Points on a hilly landscape, in no order, each with its height.
From any point a ball rolls to the lowest of the 2 points nearest to it. It stops when none of these is lower. Distance is the straight distance between rows; heights are no part of it.
J489: [8,4,-1,13,-31,13,3,17,7,4,35,-18,-2,7,53,6,9,-23,-11,8,-6,-1,11,5,-14,-4,6,-15,11,17,-13,24,-4,0,-18,18,-11,-12,-10,-36,-19]  h=5.94
J808: [-45,-9,-2,-4,11,-37,6,5,14,8,-14,8,-19,-11,29,22,-31,4,31,4,5,-15,-9,-6,15,-15,-17,-11,11,-28,15,9,14,3,-25,33,4,4,29,22,7]  h=4.70
J392: [16,3,-9,10,5,2,0,-3,10,-4,11,23,12,-8,-42,-19,6,2,-20,-1,4,1,-12,7,-10,10,-13,18,-37,6,10,-21,-12,1,28,-23,5,6,-1,-11,-10]  h=6.93
J639: [-6,16,-28,-21,22,-31,11,-2,-20,-10,3,0,-19,8,32,-12,-2,-11,-17,6,6,9,22,-1,-18,2,3,-7,-18,19,9,18,9,-11,1,15,-5,-36,12,-12,9]  h=4.17
J839: [20,-3,10,7,-35,17,-1,-3,17,5,31,-19,4,-5,21,7,-4,-14,-22,16,-3,1,-2,-7,-16,-11,2,-5,18,12,-9,19,-5,-7,-22,-1,-5,9,-11,-30,-33]  h=5.58
J11: [1,4,-21,18,-16,8,14,13,9,3,9,-26,7,6,52,20,2,8,18,-15,-10,-21,-7,-13,-16,-6,14,-25,22,-5,4,35,-17,-9,-19,24,-9,7,12,-3,-20]  h=3.76
J859: [1,-2,-18,19,-2,-4,25,24,24,24,15,6,14,19,35,14,1,24,-11,-19,-22,-6,-16,7,-1,-21,4,-12,6,-11,36,-2,-39,7,10,24,16,10,17,4,-28]  h=6.22
J600: [17,-4,16,19,-34,29,4,4,12,18,2,4,5,-14,7,16,-10,12,23,0,-4,-11,-10,-6,-5,-11,18,-11,45,-34,-9,13,1,-2,-14,10,-10,35,-24,20,-17]  h=4.95
J678: [28,18,-11,24,-27,-3,-14,0,-1,-20,37,9,-9,-8,16,-20,3,-16,-3,13,13,-9,-1,6,-32,15,-12,-1,-35,3,-4,7,-12,4,6,11,-13,-18,-25,-34,-9]  h=0.71
J589: [14,-9,9,-26,6,4,-2,-14,19,4,20,-31,-10,-2,7,4,-12,-14,-35,33,7,21,5,-17,4,-2,15,4,6,20,-14,32,22,-33,-32,-21,-2,-11,-6,-28,0]  h=5.34
J15: [-4,-11,8,3,-15,11,-23,-14,-5,-16,12,-9,-1,-4,-35,-7,9,-9,-23,13,5,26,1,-11,17,20,4,18,7,26,-7,-6,14,-3,-22,-48,-12,-12,-16,-4,4]  h=6.31
J449: [-21,-3,-30,8,-6,-33,-3,-28,-10,-23,-17,19,-17,-14,-8,7,-1,-15,34,1,-4,-30,-24,4,-22,-26,-13,10,-10,-22,6,-4,8,-12,7,1,-1,-7,29,25,18]  h=5.16
J163: [-2,-1,-4,22,-30,-2,-24,-31,-32,-38,-15,-7,9,-7,-33,6,29,-11,16,6,-3,6,-10,-2,3,7,-2,10,15,16,-1,-15,-3,-3,-22,-26,-20,-14,5,9,18]  h=3.74
J892: [1,1,19,29,-32,17,-24,-20,-29,-23,-21,-14,29,2,-35,6,35,-4,27,-5,-7,2,0,7,8,4,-8,-1,24,0,1,-21,-7,9,-2,-22,-16,2,0,19,14]  h=3.06
J792: [34,5,8,1,-2,4,3,6,-5,-2,5,-15,3,14,0,-14,16,-10,-21,15,-1,16,12,2,-16,13,-3,-7,-10,20,10,5,-22,2,4,-7,-9,-35,-15,-35,4]  h=2.90
J803: [9,-3,0,-1,25,22,24,6,19,8,-16,19,-12,-26,4,5,-30,25,53,-5,-12,-26,-18,3,10,-7,10,-4,3,-72,-10,3,-18,11,24,22,0,32,-15,15,9]  h=7.36
J541: [25,5,28,22,-34,17,-48,-12,-21,-7,-9,-16,15,-16,-33,9,6,24,4,-5,-5,9,15,-23,0,42,3,-15,12,7,-20,2,-17,19,-20,-23,-32,-3,-17,3,15]  h=5.26
J677: [-15,2,12,13,-13,3,-14,-8,-18,-7,-26,0,9,12,-19,0,30,-11,32,-19,-19,-12,-3,13,5,-8,-7,7,19,-9,-5,-21,13,13,7,-6,0,3,11,24,17]  h=2.31
J902: [30,1,13,20,-13,33,24,11,8,29,12,23,14,-1,-16,3,8,33,-11,-7,-12,-6,-19,17,-8,1,7,-9,22,-20,6,-14,-23,1,21,11,0,31,-12,21,-31]  h=5.55
J934: [2,9,-16,-24,28,-17,21,13,6,1,7,-2,-8,18,15,-13,-5,-11,-24,5,7,13,13,-4,-9,6,-5,3,-24,11,12,9,5,-6,12,4,6,-21,10,-12,-2]  h=3.86
J317: [19,8,23,6,-27,22,-24,4,-11,4,0,-20,4,-6,-15,-2,3,7,9,-2,-2,-7,11,-18,9,37,1,-4,8,9,-25,21,5,8,-16,-7,-22,-1,-26,5,10]  h=5.71
J508: [25,-4,18,28,-4,16,-23,-10,-7,6,-7,29,23,-37,-63,-3,5,37,8,3,11,8,-11,6,0,38,-12,7,-30,-4,-2,-36,-19,19,18,-20,-1,15,-17,3,0]  h=5.72
J413: [-33,2,-24,-3,21,-28,6,9,16,6,-5,3,-12,-9,47,29,-36,26,26,-4,8,-24,-13,-15,3,-16,2,-18,-5,-20,22,29,-4,-7,-24,37,-2,9,34,12,-1]  h=5.06
J768: [1,5,-20,21,-23,-16,-10,-34,-18,-35,-12,-1,-7,-9,-11,3,25,-19,6,15,-5,-6,-14,2,-15,-12,-7,6,12,5,0,-11,-8,-11,-9,-13,-15,-18,10,2,9]  h=4.29
J919: [-19,-16,-23,15,-19,-32,-5,-36,-1,-24,-11,10,-18,-12,-3,10,0,-23,15,15,-5,-9,-25,12,-6,-39,-5,12,9,-13,7,-6,4,-16,-12,-6,0,-3,20,17,12]  h=4.82
J979: [19,3,2,-19,6,19,21,33,22,21,21,-15,-4,16,22,-1,-11,4,-14,-5,-5,-2,12,-3,4,14,-3,-8,-14,20,-2,34,1,-6,6,16,3,-3,-15,-26,-9]  h=6.30
J9: [6,7,2,-6,6,2,18,9,-6,12,-28,-24,18,19,14,11,23,9,3,-18,-15,-5,3,-3,-5,-2,3,-16,22,2,24,6,-18,-4,5,15,4,-10,8,8,-5]  h=6.04
J937: [-17,7,-23,-8,-13,-15,-6,-5,-4,-3,2,-3,-16,-8,15,1,-5,-10,20,-7,4,-29,-3,-10,2,-4,-8,3,-3,2,-12,17,24,-1,-11,9,2,2,6,13,-4]  h=2.94
J54: [7,-18,27,-12,-1,13,-9,-14,-11,-4,-3,-29,7,11,-7,1,16,-16,-45,16,-10,30,7,-10,8,-6,17,1,40,20,4,-11,0,-12,-27,-35,-10,-17,1,2,4]  h=0.44
J191: [25,4,19,29,-31,7,-42,-2,-21,-13,6,-9,18,-4,-36,-13,13,21,-7,5,3,23,23,-5,1,46,-12,-9,-15,26,-21,-4,-24,33,-9,-24,-19,-24,-16,-20,16]  h=5.77
J761: [-1,7,-23,-16,17,-23,20,-16,-29,-7,-29,-17,-8,3,12,9,8,3,-8,11,-4,18,6,1,-15,-12,15,-11,22,12,10,12,-8,-27,-7,13,-7,-31,17,13,2]  h=3.11
J519: [1,-5,-4,6,3,-1,-15,-22,-25,-19,-27,10,17,-12,-48,3,19,13,38,4,6,-5,-9,8,-12,9,-6,16,-12,-18,9,-18,14,-1,17,-15,-5,-7,7,19,31]  h=3.66
J813: [-12,-10,-1,-21,2,-6,-11,-21,-3,-14,16,-17,-22,-7,3,1,-7,-20,-23,26,7,19,5,-12,20,7,18,13,14,32,-32,22,32,-19,-33,-35,-6,-16,-1,-15,0]  h=5.73
J198: [-25,9,-2,2,25,-23,10,20,16,11,7,35,8,15,15,-7,-14,6,-4,-28,-12,-17,3,-2,1,-8,-27,5,-28,-7,34,-26,-10,27,24,14,23,10,26,19,-16]  h=3.16
J746: [-28,0,-9,-23,1,-20,5,7,-2,-7,13,-21,-26,3,48,17,-4,-17,-1,10,14,-15,19,-10,8,-2,8,-12,11,28,-31,43,28,-13,-32,19,8,-8,16,-24,-1]  h=2.91
J822: [-4,10,-33,17,-30,-3,2,8,18,-10,46,11,-12,-9,49,8,-7,-12,6,-8,13,-22,-8,-1,-14,-9,-3,-5,-11,4,-15,21,-1,4,-3,22,9,14,1,-20,-30]  h=2.70
J180: [-51,-8,10,-17,19,-34,6,12,10,18,-1,23,-11,9,10,-1,-19,-21,-8,-3,5,-7,11,-3,33,-6,-26,9,-6,5,15,-17,23,10,-17,13,18,-1,21,22,-2]  h=4.07
J279: [-14,-14,28,-27,42,28,-4,2,18,4,-13,10,-8,-7,-33,-21,-26,9,0,5,3,7,-6,-6,40,1,9,22,-9,-25,-19,-14,16,2,15,-22,4,31,-32,2,17]  h=6.94
J774: [19,-8,22,-7,-1,41,7,7,9,17,-22,-7,-1,-14,-4,7,-21,21,34,-2,-6,-12,-4,-6,2,2,19,-9,29,-48,-14,22,-7,-2,-3,10,-12,41,-26,16,7]  h=5.35
J169: [-44,-26,15,-12,8,-11,-1,-1,12,11,-24,-12,-14,-18,27,26,-27,-5,19,13,5,-9,5,0,25,-33,13,-11,45,-31,-11,19,22,1,-32,11,1,23,9,7,7]  h=4.80
J975: [-20,-9,4,-29,15,-12,9,5,33,13,23,-1,-13,-3,16,3,-22,-19,-33,3,13,3,-1,-11,19,-13,2,11,-12,24,-17,10,19,-14,-14,-9,19,17,-4,-22,-16]  h=3.48
J771: [20,-3,21,-7,32,28,18,10,14,7,-26,24,4,-24,-29,1,-15,34,45,-2,-10,-15,-19,9,16,-9,10,6,5,-63,-1,-16,-29,10,34,3,8,27,-21,8,11]  h=7.22
J661: [-30,-9,23,-31,40,10,-2,3,17,7,-8,2,-11,2,-18,-13,-25,-6,-13,-3,6,17,3,-7,40,5,17,15,-3,2,-19,-5,42,-3,-13,-26,8,19,-18,12,20]  h=6.79
J88: [12,17,-22,20,-38,3,-2,13,-3,-14,49,13,-10,-5,31,-11,-10,-14,3,-4,24,-17,-3,2,-23,13,-9,1,-26,3,-23,22,7,12,7,16,1,5,-14,-22,-24]  h=1.93
J511: [9,-20,21,6,0,10,-13,-16,-5,-3,-22,3,27,-1,-51,3,25,16,-18,13,-2,26,-13,10,7,-6,3,12,13,1,24,-23,-11,-6,-4,-37,0,0,-3,9,8]  h=6.73
J268: [-42,2,-7,-13,30,-36,-5,1,8,9,2,31,-14,15,-2,-16,-21,-31,-31,-1,4,12,6,4,18,-4,-19,23,-22,22,12,-26,21,17,5,-11,16,-6,23,13,2]  h=3.77
J46: [-28,-10,-4,-24,19,-14,-8,-14,-26,-8,-21,-18,-25,-10,12,11,-13,-3,7,20,1,20,13,-12,25,-9,26,-6,31,9,-19,19,40,-15,-26,11,-4,-2,8,28,16]  h=4.11
J833: [-7,-9,22,-9,-13,9,-13,-13,-19,-1,-12,-34,1,5,5,12,18,-15,-16,4,-15,8,10,-10,9,-9,11,0,44,15,-7,9,14,-12,-27,-23,-8,-14,1,7,10]  h=1.80
J514: [-49,-15,6,-20,9,-28,-2,-9,-7,4,-20,-9,-22,-13,27,23,-15,-5,14,12,12,0,11,-1,29,-16,11,-14,42,-3,-17,19,36,-6,-35,24,-2,5,16,18,9]  h=4.49
J290: [27,-8,27,-5,-9,14,-11,2,-4,5,1,-26,20,13,-17,-5,10,-6,-41,20,-9,35,13,-3,1,7,1,-1,16,27,15,-2,-26,-5,-12,-31,-14,-32,-8,-20,6]  h=1.92
J812: [6,-4,5,11,-31,20,7,2,10,18,1,-22,8,-2,29,21,2,1,8,-5,-9,-12,-1,-14,-5,-12,16,-18,37,-8,-7,26,4,-16,-18,6,-4,23,-4,6,-21]  h=4.42
J35: [29,-14,20,14,-9,14,-10,-12,1,3,-15,5,34,-12,-44,8,25,14,-16,10,-1,18,-14,8,-9,-13,-8,3,7,-4,31,-32,-46,-2,3,-24,1,9,-3,-1,-5]  h=6.46
J107: [25,9,-7,0,2,0,-19,-22,-28,-16,-32,1,28,-16,-45,7,29,29,28,-3,13,8,4,-3,-21,26,-7,-5,-17,-2,-1,-15,-2,-1,5,-8,-8,-19,2,14,26]  h=4.18
J625: [11,-6,11,11,0,26,27,15,34,33,29,27,6,5,-1,7,-14,24,-26,-10,-15,-6,-25,5,9,-21,16,-3,17,-12,5,-16,-9,-2,11,3,14,33,-8,7,-38]  h=5.82
J156: [-21,-4,15,-4,13,-3,6,10,12,14,-15,20,-12,-4,-3,-1,-18,9,24,-19,-11,-24,-1,3,18,-6,-7,8,-6,-32,-2,-13,16,12,15,13,12,24,-8,21,-6]  h=2.25
J779: [5,-10,23,-15,8,35,14,12,15,32,-14,-17,-4,2,8,9,-14,22,18,-14,-10,-12,4,-12,22,-2,23,-12,22,-23,-5,18,5,-5,-7,5,3,34,-20,8,-2]  h=5.59
J804: [13,0,-13,23,-35,-1,-10,-24,-5,-14,-4,6,3,-17,-26,2,10,-8,10,2,3,-11,-23,0,-22,-7,-9,11,-3,-3,7,-5,-11,-6,1,-12,-15,3,-5,0,-6]  h=4.79
J112: [-21,6,-21,16,-15,-8,3,23,5,0,17,-20,0,3,72,25,5,-5,13,-15,0,-16,0,-9,0,-7,1,-22,13,11,-8,32,0,-2,-25,36,4,2,21,-20,-18]  h=3.04
J443: [-21,-23,4,-17,25,-6,-4,-14,-18,-15,-41,-1,-23,-8,-14,-2,-24,-1,31,24,-6,29,6,13,20,-24,18,10,48,-41,-10,-2,8,1,4,4,-3,-4,14,27,41]  h=6.15
J946: [-1,6,6,22,-44,11,-22,0,-9,-4,20,-8,0,-2,3,-12,11,-24,-3,-6,-3,-18,-1,8,6,7,-8,8,9,11,-27,-5,19,12,-3,-7,0,18,-8,2,-19]  h=6.64
J498: [9,0,1,1,4,0,22,32,8,11,26,-18,4,34,44,-2,14,-17,-26,-5,-7,13,10,17,-13,-13,8,-10,-11,5,20,-12,-19,11,11,21,7,-23,-6,-37,-10]  h=4.51
J966: [37,13,4,18,-28,20,-22,-9,-5,-4,13,13,-7,-31,-43,-3,-18,26,11,-3,18,-12,-11,-12,1,40,-10,0,-30,-3,-23,10,-3,2,7,-7,-12,12,-30,0,-5]  h=6.44
J831: [-6,15,-35,15,-7,-4,7,25,11,-9,54,7,-11,10,71,3,-15,1,9,-17,9,-7,18,-7,-15,3,-4,-8,-36,-1,-5,25,5,16,4,36,5,8,7,-24,-19]  h=3.39
J914: [3,15,-19,17,-20,-2,-16,-3,-7,-26,27,6,-10,1,-3,-27,10,-26,-5,3,11,-2,4,6,-16,20,-18,20,-34,15,-7,-2,6,9,10,-18,-3,-13,-3,-21,0]  h=1.91
J923: [14,9,-4,2,7,12,12,8,36,8,52,26,1,3,6,-26,-29,-18,-40,3,10,8,-19,1,-8,-3,-10,7,-36,13,-8,-7,-2,-5,23,-5,10,7,-19,-31,-29]  h=6.65
J747: [17,6,-5,-12,4,11,15,19,38,11,45,4,2,14,35,-11,-19,-13,-24,7,9,9,2,8,-5,-5,0,-4,-30,12,1,17,-6,-10,8,13,9,-6,-10,-49,-20]  h=6.48
J611: [9,-1,-36,-9,24,-26,13,-21,-44,-17,-35,6,2,4,-17,5,16,8,3,13,-1,34,1,11,-13,-6,12,-6,13,12,17,-21,-12,-27,12,5,-8,-29,29,26,20]  h=2.19
J4: [30,-2,21,30,-41,21,-4,5,14,16,35,-8,14,11,18,-5,13,-27,-46,15,-10,18,9,13,-11,-7,2,-11,18,14,-5,-7,-19,3,-11,-8,-7,-7,-16,-37,-23]  h=5.15
J800: [-1,-1,2,28,-46,10,3,16,0,5,11,-13,12,18,23,0,27,-26,-13,-10,-14,-8,4,15,-2,-12,2,-9,30,19,-13,-11,2,17,-2,3,2,14,2,-2,-25]  h=6.41
J601: [2,23,-25,15,-8,-8,9,16,-3,-20,29,-3,-4,7,64,-4,6,-2,12,-11,9,-11,6,1,-34,-4,2,-17,-23,-4,16,20,-13,-3,6,36,-4,-18,-7,-27,-7]  h=4.01
J410: [16,-1,4,-7,12,1,-4,-7,-36,-7,-20,-16,20,15,-35,-4,34,10,-7,9,4,32,15,1,1,17,3,1,8,28,6,-9,-7,-7,1,-16,-9,-31,6,7,26]  h=2.34
J969: [8,5,17,23,-1,30,-4,-10,-3,-6,-4,34,5,-28,-56,-13,-5,23,12,-3,2,-11,-21,19,4,16,-4,16,-22,-29,-21,-40,-7,11,30,-11,0,26,-20,10,-6]  h=5.41
J998: [-23,-3,20,6,5,3,-8,9,-8,7,-30,6,10,17,-8,-6,6,4,47,-29,-19,-27,4,17,9,-6,-10,4,13,-25,1,-14,12,15,19,14,10,23,1,32,11]  h=1.67
J707: [-29,3,-10,-8,17,-26,9,10,21,6,13,25,-7,13,8,-12,-13,-26,-29,-7,-3,-3,2,5,5,-18,-21,18,-31,11,28,-32,0,18,21,1,24,3,17,2,-9]  h=3.51
J248: [3,5,16,-13,4,7,-6,-4,-31,-6,-27,-29,16,26,-12,-3,31,-1,-3,-5,-12,16,17,-3,12,12,7,-7,31,23,-5,2,8,-6,-7,-8,-14,-20,5,10,18]  h=2.79
J429: [-9,5,-24,-15,23,-17,24,18,9,12,-17,-22,3,5,32,20,-14,29,14,-9,-1,-12,-4,-14,-8,-5,13,-25,0,-10,24,31,-13,-17,-10,35,0,-9,28,11,1]  h=5.43
J106: [34,-10,16,18,-5,16,-17,-13,-5,2,-21,12,40,-29,-60,12,26,43,-7,8,9,18,-5,5,-6,17,-14,-9,-8,-4,20,-30,-42,3,6,-18,6,3,-12,2,9]  h=6.12
J883: [-14,-13,-3,-15,-6,6,-24,-24,0,-20,15,-10,-16,-17,-26,-9,-11,-13,-12,21,13,26,-7,-14,27,10,17,28,8,17,-24,5,37,-11,-30,-50,-15,1,-10,3,14]  h=6.05
J565: [7,7,-1,-10,13,0,5,8,-3,-2,6,-10,3,27,0,-25,13,-18,-27,8,2,24,14,10,-2,9,-9,5,-26,25,6,-8,7,3,11,-9,1,-29,1,-21,12]  h=3.46
J292: [-4,-11,-11,-30,23,-17,25,-9,2,6,-2,-27,-24,0,34,21,-18,6,-27,26,7,9,7,-7,-11,-20,17,-17,19,21,4,40,9,-28,-29,15,-1,-9,21,-20,-3]  h=4.43
J103: [0,-14,1,-34,14,-5,15,-6,18,10,18,-31,-12,2,28,9,-16,-16,-40,31,12,20,6,-7,-2,-26,16,0,8,22,-6,37,9,-23,-29,-1,4,-10,16,-40,-8]  h=4.94
J374: [38,8,-8,-2,-8,10,-14,-14,-5,0,-7,8,0,-31,-39,2,-16,27,29,-1,20,-19,-11,-14,-12,25,-7,3,-34,-18,-5,2,-1,2,11,-3,-13,6,-21,3,9]  h=6.66
J737: [17,13,-15,-8,5,1,-3,-23,-5,-12,-17,22,-6,-28,-36,9,-12,14,44,-2,15,-29,-17,-10,-21,11,-6,18,-39,-32,0,3,2,-8,17,-13,-13,2,1,19,8]  h=6.84
J984: [0,7,-8,-4,23,-6,20,33,8,12,22,3,11,36,34,-7,5,-8,-21,-15,-7,6,22,10,-14,-5,-9,-11,-31,8,28,-16,-18,17,29,20,17,-18,4,-23,-10]  h=4.27
J516: [9,-8,19,-24,17,13,22,22,12,27,-16,-23,8,14,3,10,3,18,5,-9,-5,-6,6,-8,9,-5,10,-12,14,-14,21,12,-14,-11,2,12,3,5,-13,10,3]  h=5.84
J125: [-13,-6,-7,0,11,-17,18,18,14,19,-13,-5,7,30,19,15,8,-1,-7,-16,-20,-8,1,-1,5,-21,-7,-11,12,0,33,-13,-21,8,4,20,14,-3,19,5,-11]  h=6.26
J265: [2,-19,16,-9,29,18,-4,-16,5,-9,-21,7,8,-15,-61,-3,2,22,-11,14,3,26,-19,4,21,1,9,26,-5,-10,11,-29,2,-7,13,-38,0,4,-12,12,15]  h=6.95
J826: [-34,6,-25,-14,-4,-33,-7,-2,-7,-14,11,-1,-27,-14,44,5,-10,-18,5,3,18,-25,12,-13,0,3,-3,-5,-4,12,-16,27,30,-6,-24,16,5,-3,17,-8,0]  h=2.29
J962: [10,14,-13,-1,26,-7,6,-3,-46,-19,-20,-10,7,20,0,-14,33,0,-5,5,1,29,28,11,-21,17,5,-13,-3,30,1,-14,-7,-6,10,0,-9,-48,12,-9,22]  h=3.15
J479: [5,13,-30,4,12,-11,22,16,-4,1,-14,-9,20,12,27,8,11,23,25,-31,-9,-17,-7,-4,-19,-5,2,-21,-2,-14,24,14,-27,-3,8,29,3,-8,19,10,-8]  h=5.75
J897: [-27,-11,6,-11,13,-16,-12,-15,-13,-14,-35,8,-20,-11,-15,2,-11,-5,40,0,-4,4,-7,8,12,-20,4,15,22,-36,-7,-8,15,7,11,-4,0,-1,13,25,33]  h=5.92
J214: [-3,20,-22,2,18,-21,14,3,-33,-14,-16,-11,-4,18,24,-14,30,-17,-6,-7,-4,7,21,4,-21,3,4,-16,-3,20,12,1,-9,-1,7,16,-8,-43,7,-15,14]  h=3.67
J674: [-4,1,10,15,-28,8,9,22,-3,9,23,-27,10,20,53,8,26,-36,-16,-7,-20,-3,21,9,-2,-13,9,-17,21,22,-10,-2,-5,7,-12,11,4,-5,2,-26,-14]  h=6.19
J621: [5,-10,-3,10,6,7,29,27,32,24,32,10,7,15,31,5,-10,11,-31,-14,-13,-3,-11,11,7,-18,4,-7,-3,0,19,-10,-16,11,13,20,27,24,5,-6,-35]  h=6.03
J425: [18,-10,7,17,-12,8,18,17,16,8,24,-9,10,23,25,-6,19,-27,-42,2,-11,12,0,19,-16,-20,1,-1,-2,12,24,-19,-22,7,6,1,4,-9,-14,-31,-24]  h=4.78
J887: [34,5,9,24,-16,25,24,14,7,22,20,14,22,5,-15,-4,17,20,-29,-6,-2,4,-4,11,-15,11,-6,-14,-3,6,14,-13,-39,11,24,17,3,9,-17,-3,-25]  h=5.24
J709: [37,11,7,20,-14,20,1,18,-8,6,9,3,24,17,-17,-17,30,16,-17,-10,3,4,12,15,-20,25,-18,-12,-22,12,2,-17,-35,20,28,14,-1,-6,-11,-10,-11]  h=4.93
J553: [-23,2,17,-20,28,2,8,18,37,26,19,17,-9,6,3,-8,-31,-3,-17,-17,7,-11,-7,-10,31,-1,-7,9,-26,13,-11,-4,22,2,3,1,20,35,-12,-2,-12]  h=3.08
J841: [-14,17,-13,-3,-7,-23,-9,5,8,-15,27,17,-12,5,19,-21,-3,-33,-19,-5,10,-9,9,0,-4,-1,-17,19,-35,18,-6,-3,20,12,7,-11,10,-3,6,-11,-3]  h=2.57
J244: [3,-4,-12,-16,4,-8,13,-10,0,-3,-8,-26,-14,9,28,5,3,-5,-14,12,-3,5,3,-4,-14,-16,8,-13,19,15,13,21,-9,-17,-18,7,-2,-23,12,-12,-7]  h=3.80
J632: [18,5,13,0,-17,24,-4,10,6,13,16,-9,0,-3,-9,-4,-4,12,-1,-8,4,-15,2,-11,3,20,1,-5,2,6,-16,19,3,-3,2,-1,-2,17,-25,-2,-6]  h=6.00
J61: [-17,4,-17,1,15,-37,1,-18,-8,-9,-29,28,-12,-7,-20,15,-4,3,40,-5,-8,-10,-17,19,-26,-24,-12,7,-3,-35,15,-15,-5,-10,21,3,8,-10,34,37,27]  h=5.44
J912: [-21,-8,5,4,16,-28,-4,-14,-11,-16,-42,17,-5,-2,-19,7,-5,-4,61,-7,-10,-5,-10,21,-8,-16,-5,5,10,-49,-1,-11,-1,7,23,8,2,-11,20,34,42]  h=5.70
J261: [22,0,1,-12,27,7,-1,-9,7,3,-12,24,17,-20,-63,-7,5,25,-9,10,19,19,-9,2,-2,22,-8,25,-36,8,18,-28,-9,-11,15,-36,6,-5,-12,-4,8]  h=7.12
J794: [6,16,-10,21,-48,8,-23,-12,-9,-15,18,2,-17,-16,-6,-9,3,-12,14,0,5,-25,-9,-8,-6,23,-8,11,-4,8,-31,5,21,4,-6,-6,-13,10,-14,-4,-14]  h=6.83
J116: [30,17,-3,1,17,17,16,26,6,11,5,12,21,22,1,-18,14,5,-17,-17,-3,1,18,12,-22,17,-13,0,-39,9,25,-16,-26,12,36,12,7,-10,-6,-8,-12]  h=4.59
J270: [-7,2,-7,-19,4,-4,-5,-9,-20,-12,-13,-19,-15,1,-2,-7,2,2,9,1,4,-6,9,-13,8,12,10,2,10,5,-13,22,36,-11,-11,-1,-7,-10,4,14,21]  h=3.55
J172: [34,9,12,25,-24,2,-42,-4,-6,1,10,4,4,-23,-49,-9,-10,32,-9,-4,14,10,-2,-8,3,51,-11,-10,-33,13,-23,4,-23,23,1,-22,-16,0,-20,-16,5]  h=6.16
J612: [-23,-2,5,-9,-9,0,7,16,3,12,14,-23,-5,4,47,24,-3,-4,-1,-8,6,-20,16,-6,14,1,7,-14,11,11,-24,36,19,-4,-31,11,4,19,6,-13,-14]  h=2.13
J397: [-16,21,-17,-13,25,-25,8,-10,-12,-2,-22,23,-10,12,-1,-12,2,-1,16,-14,1,-10,22,-6,-13,10,-14,9,-22,5,11,-6,17,10,18,7,1,-13,32,26,12]  h=3.30
J84: [-28,1,-15,-11,1,-20,-3,6,23,-1,41,18,-13,-3,34,-3,-20,-39,-23,6,18,-3,1,-2,2,-7,-12,11,-27,22,-16,2,25,7,-1,-1,25,8,4,-32,-15]  h=3.02
J322: [-22,10,-7,5,4,-18,5,5,1,5,-6,24,4,16,10,-3,-4,2,18,-25,-15,-27,5,-5,0,0,-19,7,-19,-7,14,-10,1,18,18,15,10,13,19,27,-10]  h=2.78
J915: [-9,-2,9,-7,10,17,1,16,18,20,9,19,-10,1,-15,-15,-18,4,6,-21,-2,-17,-13,-7,20,9,-2,9,-10,-6,-14,-12,18,1,15,3,14,41,-22,9,-14]  h=2.71
J421: [24,11,12,21,-21,6,-42,-19,-31,-15,-25,-12,27,-21,-50,7,20,27,26,-3,7,5,0,-14,-8,33,-8,-14,-4,6,-7,-10,-22,14,-7,-13,-14,-13,-11,8,24]  h=4.71
J533: [-24,-27,18,-18,18,-2,-7,-15,-6,-6,-34,-17,-16,1,-6,9,-13,-8,8,17,-7,29,3,5,24,-34,21,4,56,-26,-2,4,17,-5,-11,-5,2,6,4,23,21]  h=6.39
J105: [11,2,-2,19,-23,6,-8,-17,1,-12,13,28,3,-15,-35,-6,0,-1,20,-3,-2,-18,-23,8,-7,-2,-9,14,-18,-14,-9,-17,3,4,20,-3,0,24,-14,12,-13]  h=5.17
J885: [-28,-23,18,-28,30,6,-10,-9,-8,-7,-26,-9,-6,11,-21,-11,-8,-4,-2,12,0,30,6,1,36,-3,22,12,29,-12,-12,-9,30,0,-4,-21,-3,8,-6,25,26]  h=6.61
J857: [14,2,0,0,12,3,2,-2,25,3,28,21,2,5,-16,-26,-6,-10,-43,3,4,16,-17,6,-5,3,-10,23,-38,20,10,-22,-10,-5,17,-24,9,1,-15,-30,-12]  h=6.78
J805: [-48,-15,6,-6,12,-36,4,2,14,13,-18,17,-16,-1,8,3,-19,-10,16,6,3,-5,-6,9,21,-28,-9,7,23,-23,16,-4,15,4,-15,18,10,-2,22,31,9]  h=4.40
J604: [5,11,-28,-10,25,-21,-1,-21,-39,-17,-33,17,7,3,-22,-3,15,7,20,2,4,8,9,6,-17,15,5,4,-8,9,5,-11,9,-2,17,-1,-3,-23,33,28,23]  h=2.95
J357: [14,-11,26,-20,30,34,9,0,15,3,-26,6,-2,-19,-38,-10,-19,19,15,4,-6,-5,-16,2,25,-1,11,14,1,-40,-6,-14,-10,-1,18,-17,4,26,-29,9,14]  h=7.07

For each start below, name the point where the ball stops.
J883 | J611
J946 | J984
J357 | J998
J125 | J612
J106 | J998
J803 | J612
J859 | J984
J449 | J998

Call two points neighbours if one is among the 2 nearest of the other. Go from one point of each pair to the other, from neighbour to neighbour, staying as low as possible. Name the highest point that can't be avoided.
J678, J998 | J975
J984, J826 | J125
J612, J826 | J746
J410, J54 | J248
